Each row is a point on a landscape with many peaks, with its height.
From any point a climber steps to the highest of the 5 points nearest to it. It stops when none of these is higher. Distance is the straight distance between rows; heights are no part of it.
q850 (h 299): [ 99 187  91 171 131 156 165 135 165  80]
q552 (h 259): [139 101 149 115 150 110 113  94  96 144]
q839 (h 237): [146 104 131 128 139 119  87  99 128 145]
q456 (h 707): [ 97 125 105 139  72 130 114 187 136 123]
q721 (h 655): [ 84 135 104 155  63 102 115 191 119 150]
q918 (h 471): [130 125 157 122 150 115 166  89  89 131]
q628 (h 307): [173 108 124 125 103 141  94 150 181 170]
q605 (h 413): [137 166 130 168 150 124 167  79 103 129]
q378 (h 562): [139 101 165  71 157 121 159 119  85 132]
q467 (h 349): [126 160 132 166 150 130 148  76 123 117]
q543 (h 687): [177 102 131 122 127 124  82 122 149 181]
q526 (h 487): [ 77 134 100 144  84 124 118 177 132 100]
q124 (h 568): [149 109 167  67 159 142 188 120  98 116]
q623 (h 550): [131 110 161 103 153 114 157  98  84 129]
q36 (h 459): [153  95 148 100 149 105 100 111  96 167]
q828 (h 399): [129 151 138 157 153 123 154  73 113 122]
q865 (h 469): [136 157 143 150 148 122 176  80  93 132]
q262 (h 654): [147 108 114 127  91 147  92 155 165 138]
q321 (h 445): [119 152 121 159 144 142 125  93 152  94]
q806 (h 425): [160 105 116 127 108 140  83 137 165 150]
q804 (h 474): [129 104 158 104 152 108 140  99  87 138]
q476 (h 329): [127 140 139 154 153 123 134  74 121 116]
q908 (h 196): [129 125 140 143 152 119 127  82 116 122]
q914 (h 310): [ 90 170  99 161 124 151 156 139 161  74]
q429 (h 542): [141 130 159 104 148 128 195 102  85 128]
q536 (h 368): [ 98 136 106 143 111 146 115 142 154  80]
q818 (h 492): [168  95 156  85 145 101 101 130  99 194]
q773 (h 501): [181 105 155  97 144 104  99 130 124 215]
q146 (h 104): [131 108 145 126 150 109 113  86 103 136]
q925 (h 286): [ 60 173  92 160 118 135 169 163 142  77]
q279 (h 189): [ 49 148  97 163  91 102 120 176 115 113]
q830 (h 452): [156  88 161  79 149 103 110 130  89 172]
q767 (h 494): [183 108 137 121 124 132  95 134 179 192]
q573 (h 635): [ 69 143 100 166  77  96 110 179 117 143]
q186 (h 343): [101 163 108 159 129 152 139 123 161  75]
q924 (h 434): [188 116 168  92 148 101 109 137 135 231]
q678 (h 694): [136 115 115 128  68 141 112 182 160 148]
q962 (h 539): [129 118 122 141 133 135  93 102 144 106]
q24 (h 391): [124 149 130 161 149 132 129  81 133 108]
q188 (h 483): [191 114 155 112 138 118  97 128 166 215]
q787 (h 465): [130 125 130 144 141 127 100  89 137 112]
q817 (h 661): [145 109 112 130 108 144  83 139 161 124]
q415 (h 223): [120 214  55 188 135 160 176 145 157 100]
q852 (h 579): [126 119 116 141 124 138  95 115 156  99]
q222 (h 294): [ 84 194  81 170 125 151 181 155 157  84]
q155 (h 723): [132 112 107 130  94 143  91 154 157 113]
q816 (h 554): [173  99 142 111 138 109  88 119 125 186]
q468 (h 231): [ 91 132 101 139  99 142 119 162 148  83]
q8 (h 534): [157 108 168  57 163 149 179 126 106 114]
q161 (h 48): [136 207  78 190 145 153 161 109 148 110]
q922 (h 372): [147  93 168  54 155 126 149 133  87 132]
q724 (h 216): [138 184 118 181 146 134 164  82 120 126]
q253 (h 549): [145 125 163  87 149 140 200 111  89 120]
q504 (h 502): [134 143 153 135 151 123 181  85  89 133]
q269 (h 269): [ 53 144  94 171  86  90 110 180 113 132]
q244 (h 524): [186 110 143 118 134 122  93 130 165 208]
q520 (h 279): [115 176 102 175 137 153 152 113 160  85]
q748 (h 379): [137 114 129 136 141 125  93  94 133 122]
q30 (h 523): [173 102 126 123 123 133  81 127 157 170]
q912 (h 334): [157  92 165  43 154 122 137 148  88 144]
q960 (h 543): [115 132 113 144 128 144 109 116 159  88]
q578 (h 481): [163 100 132 123 133 120  80 109 136 165]
q69 (h 331): [ 63 143 102 147  95 124 130 176 130  93]
q433 (h 724): [148  90 161  66 151 107 127 129  83 156]
q154 (h 588): [135 115 112 138 122 141  86 120 153 110]
q970 (h 429): [163  93 163  61 149 105 116 146  86 181]
q548 (h 277): [ 55 159  97 151 107 131 149 168 136  80]
q417 (h 556): [136 103 164  84 154 114 152 109  84 138]
q273 (h 435): [161 100 170  38 168 147 164 134 109 113]
q424 (h 708): [111 122 111 136  62 128 113 188 144 136]
q738 (h 356): [128 134 152 141 151 117 153  75  99 128]
q133 (h 61): [134 184 109 184 146 139 155  86 134 114]
q216 (h 722): [105 121 106 134  75 136 108 176 145 113]
q105 (h 261): [ 68 150  97 147 105 132 138 165 142  81]
q136 (h 704): [137 112 112 128  75 143 101 175 163 140]
q760 (h 646): [120 121 108 141 108 143  99 138 156  95]
q47 (h 454): [141  93 165  71 154 115 143 120  84 143]
q568 (h 375): [140  97 156  95 152 108 125 110  84 151]
q524 (h 604): [138 106 165  79 154 122 171 114  85 125]
q439 (h 295): [ 70 162 100 155 113 139 154 161 150  76]
q404 (h 245): [ 86 137 103 140  98 137 121 163 145  83]
q508 (h 238): [ 83 144 103 149 110 140 132 158 151  74]
q288 (h 750): [119 121 106 133  86 143 100 163 151 107]

Two climbers start at each pair of points below. Name the first point that both come to, or write none.
q918 and q908 -> none
q818 and q839 -> q543
q738 and q146 -> q524
q552 and q24 -> none

Where does a climber stop that starts at each point below?
q773 -> q543
q133 -> q524
q924 -> q543
